Each row is a point on a landscape with many valleys, with its height.
A ball rolls from a point to the lowest of its 2 nearest points, and stops where none of them is lower. Distance is the straight distance between rows; heights are no part of it.
Fevod height 11.2: 28 -2 -26 -17 -28 30 -32 -43 -22 7 19 -11 3 -4 -9 -16 17 17 -34 -15 -1 30 -13 3
labad height 42.4: -22 -4 3 -26 4 21 2 28 -29 -39 35 -19 -14 -35 -14 -24 10 -8 7 14 -29 24 2 -20
sev height 41.5: -15 4 -4 -14 0 3 -6 14 -21 -43 49 -15 -19 -44 -21 -32 -6 -20 12 17 -16 33 21 -29
keva height 40.1: -4 9 4 30 -16 14 31 -8 -17 29 0 45 20 12 22 40 17 -8 10 -18 22 -7 -8 4
duzub height 62.6: -9 -18 -5 19 -13 52 1 -3 -21 32 -1 53 2 5 6 20 44 -6 -11 -4 9 0 -38 4
Gulo height 35.6: -16 8 -5 33 1 27 20 8 23 -11 -20 43 11 5 9 23 16 4 11 0 6 -19 -3 -9
nizi height 48.6: 10 10 -6 -23 6 -29 -55 -28 -5 -19 39 -55 -22 -8 -9 -83 -23 -7 -4 4 -8 33 10 -16
Zatev height 56.2: -37 0 22 -2 6 47 12 27 7 -8 -12 45 5 10 6 40 46 -26 10 10 -16 -8 -30 -21
zenat height 5.3: 46 -3 -27 -15 -35 36 -49 -60 -15 6 4 -18 -1 -11 -8 -15 21 20 -45 -11 18 23 -24 17
rabev height 37.5: -9 29 21 -6 35 -54 18 50 47 -23 -7 -15 -1 13 9 16 -53 -18 3 2 3 -34 43 -11
pevis height 39.4: 17 1 10 7 -13 -36 4 6 3 -26 -3 -19 -11 -9 -30 -20 -26 -14 -1 17 5 8 17 26
rut height 54.1: -33 -8 21 -16 14 40 13 40 -9 -15 -5 22 -2 1 -5 25 42 -31 8 13 -31 -3 -29 -12
voru height 63.5: 2 -18 -14 29 -28 48 -3 -15 -21 17 2 38 1 -16 3 3 42 1 -16 4 18 2 -31 25
nanil height 34.9: -37 -7 0 -46 42 28 -15 9 3 -18 24 1 -4 4 2 -27 22 -6 20 6 -45 -2 -8 -56
kapo height 68.2: 18 3 -1 26 -16 -32 -9 -25 18 38 -17 7 0 21 18 19 -28 32 -12 -5 29 -10 10 14
Barog height 40.9: -17 20 22 -20 48 -52 10 38 44 -8 -8 -29 1 18 20 0 -45 -3 12 5 -14 -38 30 -23
zep height 37.6: -18 6 22 -25 45 -29 35 53 15 14 -13 -12 2 18 14 39 -2 -30 21 -18 -20 -38 7 -2
tus height 29.5: -5 -3 -2 38 -6 44 16 5 4 -1 -28 41 11 -1 17 20 31 2 -5 10 9 -17 -17 11
feles height 52.4: -18 -4 8 -1 -8 35 17 22 -26 -14 4 14 1 -11 -10 15 29 -15 1 11 -17 11 -20 4
ranok height 17.6: -9 2 9 -23 30 -23 3 26 -3 -31 27 -22 -4 -17 -17 -37 -20 -22 28 19 -22 3 18 -18
naget height 21.9: -20 -9 -30 -25 -8 52 -30 -11 -15 -7 51 11 -5 -5 -12 -16 34 1 -24 -18 -25 34 -9 -39
reso height 25.2: -34 -6 -5 -29 2 50 -17 5 -18 -18 45 21 -11 -4 -11 -3 40 -13 -7 -5 -33 27 -14 -41
Laki height 40.0: -1 18 13 23 7 -27 33 33 9 37 -26 20 12 3 35 68 -14 5 0 -16 39 -33 9 9
Resan height 49.3: 2 3 2 -26 12 -19 -27 -12 -12 -24 28 -48 -12 -7 -11 -66 -23 -6 6 10 -17 20 9 -14
Fek height 40.7: -20 3 -17 -19 0 7 -24 -2 -17 -31 67 -3 -19 -35 -18 -34 2 -15 2 -1 -17 45 25 -42
Gakes height 21.2: 12 -6 -9 24 -14 35 0 -16 7 3 -30 22 12 5 16 11 11 31 -12 10 15 -6 -11 17
gova height 22.2: -16 2 9 -14 22 -13 15 30 2 -31 10 -2 -4 -5 -25 -2 -8 -26 25 6 -22 -1 10 -15
Mamo height 30.2: -1 -2 11 5 19 -21 27 39 18 -1 -25 4 0 6 -7 29 -9 -15 10 -2 -6 -19 8 17
panog height 18.7: 21 8 8 0 -20 -20 16 -11 -27 7 10 -19 14 2 -9 4 -20 -6 5 -9 9 9 9 20
Vek height 45.4: -19 9 -9 18 -1 -14 -1 -14 40 -2 7 43 0 21 -9 10 -3 5 13 -9 9 0 15 -27
sudo height 41.3: -37 1 9 -45 58 4 5 19 10 -11 7 -14 3 6 10 -21 13 -15 31 6 -46 -26 -6 -48
zepi height 28.6: 8 -14 0 -2 4 21 -10 -1 6 0 -32 5 3 20 8 11 3 36 -13 5 -5 -11 -7 0
nav height 40.2: 30 5 5 30 -6 -7 19 -1 13 7 -43 -5 10 -9 22 34 -12 24 -12 11 31 -23 1 33
pef height 30.1: 22 -9 -15 24 -26 0 6 -23 -24 34 11 22 8 -6 0 10 15 -6 -5 -17 27 15 -8 28
Telev height 39.8: -7 12 -17 -21 -2 -3 -20 -12 -7 -14 54 -14 -10 -6 -18 -43 -6 -15 2 -14 -16 38 18 -31
guvaf height 33.6: -10 13 20 -9 21 -43 28 42 22 9 -19 -12 9 17 7 38 -25 -10 11 -14 -1 -29 19 5
mov height 48.2: 26 -19 4 3 -3 -12 6 -9 -18 31 -25 -5 -3 8 7 17 -3 17 -7 -4 11 -2 -10 23
fudop height 34.8: -14 24 18 13 15 -55 22 43 50 -16 -10 12 -2 5 -8 27 -40 -18 5 -1 18 -30 36 1
boteb height 17.4: 3 -7 -22 -13 -17 42 -22 -24 -24 9 28 9 0 7 -1 -9 26 5 -20 -20 -13 32 -12 -13
ripo height 46.6: 33 -20 1 -11 -11 -11 -22 -31 -14 27 -23 -24 -2 11 1 -2 -6 26 -14 -6 8 11 -11 22
nolet height 64.8: 46 -7 -21 13 -34 47 -17 -53 -23 23 -14 18 6 -20 12 3 29 22 -34 6 35 3 -29 32
vumaf height 41.2: -26 10 -6 24 5 2 12 9 37 -25 -2 54 -1 0 -8 15 10 -13 18 4 8 -5 12 -26
Muf height 61.2: -17 -12 12 9 2 38 8 6 -13 34 -17 51 8 20 17 43 37 -4 -1 -3 2 -6 -36 -4
bul height 43.4: -2 14 11 18 0 -9 34 13 -7 35 -14 29 20 12 25 54 -2 -2 11 -20 28 -17 -1 5
voku height 49.5: -12 4 -9 -27 39 -20 -20 1 -16 -26 26 -59 -9 -20 6 -84 -23 -15 18 16 -25 -2 2 -24
gos height 42.7: 22 5 15 15 -6 -44 -10 -3 32 5 -28 -27 -13 19 4 -2 -40 23 -12 11 13 -10 17 18
noba height 39.5: 18 0 5 39 -16 -32 -8 -9 33 -3 -23 8 -11 6 -8 -8 -24 15 -7 15 21 -5 17 22
kan height 12.3: -2 6 10 -12 3 -25 18 0 -14 13 9 -13 10 19 -6 8 -20 -10 18 -17 -4 -2 12 1
ginis height 33.2: 7 -14 2 7 9 6 0 14 15 19 -46 3 -2 16 25 33 -7 38 -12 3 1 -19 -5 10
Buro height 45.6: -28 1 1 -33 52 -7 0 6 4 -8 11 -34 6 10 13 -41 -7 -10 29 2 -41 -23 -1 -37
vok height 45.5: 7 -10 -2 -37 -1 17 -10 -7 -37 -3 6 -43 3 -3 1 -25 7 7 -1 -1 -22 13 -20 8
Fasu height 35.4: 2 9 0 43 -2 -31 5 17 53 -18 -27 18 -7 0 -4 4 -28 4 -5 18 22 -19 26 8
Ripov height 37.7: 20 -12 5 -7 -2 -9 4 7 -5 -18 -15 -31 -5 -12 -22 -9 -8 3 -1 19 -12 6 -1 23
lak height 58.9: -30 8 17 13 8 33 21 18 11 13 -22 51 11 14 22 58 37 -19 10 -2 -1 -20 -23 -12
fofot height 26.3: 22 -2 -14 2 -32 -4 -3 -33 -33 28 28 -5 6 -3 -13 1 7 -4 -6 -24 15 30 -3 19
beri height 29.8: -35 -8 1 -35 22 45 -12 2 -5 -12 23 15 -3 13 -3 -6 30 -6 11 3 -38 10 -18 -41
kun height 71.0: -3 0 -6 53 -14 -5 18 3 29 9 -29 34 6 -6 9 13 7 8 2 7 29 -28 8 24
Kuva height 37.1: 18 -8 6 25 2 11 15 11 0 22 -52 8 6 -2 35 43 5 31 -15 9 24 -26 -14 24
raf height 23.0: 26 4 -3 -9 -27 -17 -11 -33 -28 7 29 -33 3 -3 -17 -17 -10 -6 -8 -13 6 27 4 18
fof height 43.6: -26 -16 6 -36 3 34 -10 23 -43 -21 22 -36 -12 -30 -8 -24 24 -9 -2 15 -35 16 -20 -2
pesaf height 47.3: 23 -6 -26 -36 -13 18 -58 -38 -15 -4 15 -43 -15 -7 -14 -55 8 16 -28 -13 -8 36 -10 -1
vadi height 49.2: -22 15 6 -2 8 -24 13 -2 31 4 6 26 8 26 2 27 -13 0 20 -14 0 -11 25 -27
pipot height 69.7: 0 -5 -4 35 -13 -10 6 -7 21 31 -20 34 0 10 16 24 -7 17 -4 -7 30 -17 4 11
fot height 34.0: 7 -9 -6 28 -22 -9 6 -6 0 -1 -7 17 -4 -12 -23 -2 6 -6 4 2 12 5 -1 29
fiv height 46.5: 1 -8 -21 -40 -9 24 -31 -23 -35 0 28 -43 -4 -5 -6 -44 12 12 -14 -10 -20 29 -15 -3
rine height 36.2: 1 -8 -12 10 -15 -7 -3 -11 2 -3 14 17 -5 2 -21 -6 -5 -2 2 -7 5 20 6 6
lozot height 49.8: -19 18 10 -21 18 -17 4 -9 25 2 10 -5 8 35 13 -1 -22 9 21 -13 -14 -10 21 -43
mugek height 31.3: -13 14 9 26 6 -38 16 21 46 -15 -14 31 -5 7 -11 13 -25 -13 9 5 19 -19 30 -3
mep height 26.8: -11 2 7 7 13 -25 22 30 22 -23 -11 11 0 1 -19 12 -15 -17 18 5 -3 -11 22 -2
lut height 36.1: 23 -20 -5 7 -16 1 -7 -6 -13 -12 -17 -10 -9 -21 -24 -7 6 8 -7 20 3 9 -10 34
pum height 51.1: 1 -8 5 -6 -2 15 13 7 -20 -3 -3 0 6 0 -5 12 11 -2 7 0 -13 5 -10 2
Nadiv height 42.6: 19 11 9 35 -7 -25 29 20 19 -2 -36 -5 9 -5 10 29 -20 1 -7 7 24 -29 14 40
tezo height 40.8: 15 0 2 6 -12 -21 -11 0 1 -35 13 -17 -16 -27 -35 -34 -21 -11 -2 25 0 25 16 3
puvud height 45.7: -15 14 15 -19 30 -30 -3 9 40 -8 -6 -16 1 28 12 -7 -37 10 14 2 -16 -18 22 -35
Fad height 34.7: 10 1 -8 43 -21 13 28 -20 -20 34 3 40 19 -10 19 17 21 -10 6 -14 39 -8 -12 26
zul height 64.2: 23 -10 -16 15 -34 37 -11 -29 -25 8 -6 11 1 -18 -2 1 26 13 -20 3 17 11 -25 27
Fuve height 44.6: -2 -13 -2 -37 8 14 -14 7 -35 -25 12 -56 -9 -26 -10 -44 9 4 0 11 -30 10 -12 3
gobo height 37.0: -14 19 15 11 15 -40 27 45 31 25 -22 8 6 8 21 62 -25 3 2 -19 20 -39 17 5
suv height 38.5: 0 -5 -13 -13 -10 3 -12 -15 -9 -7 32 -10 -3 6 -13 -24 -4 2 0 -8 -15 27 10 -16
Ruva height 66.9: 34 2 -4 31 -27 -15 -7 -40 5 29 -21 5 5 4 14 9 -11 25 -15 3 40 -4 1 25
dolo height 65.8: 39 -3 -19 33 -31 13 -9 -56 0 27 -18 16 7 -10 13 -2 11 21 -22 4 40 -3 -13 34
Datab height 45.0: 26 -1 5 -4 -14 -29 -15 -26 6 9 -14 -31 -5 14 -2 -11 -26 23 -12 4 8 3 4 16
tisiv height 49.7: 12 -12 10 8 -6 11 16 2 -27 21 -16 8 6 1 3 28 16 -5 1 -3 5 1 -20 23
nuve height 48.3: -17 6 3 -26 44 -21 1 7 -8 -18 11 -55 7 -2 13 -63 -22 -15 22 8 -30 -21 0 -20
Sis height 47.9: 22 4 -18 -29 -17 -8 -50 -39 -10 -8 30 -59 -17 -10 -12 -66 -8 0 -17 -9 -9 41 0 4

Where does a ball stop that starts at each point below?
vadi | Gakes
bul | mep
duzub | mugek
keva | kan
nizi | fot
labad | fot
Buro | zenat
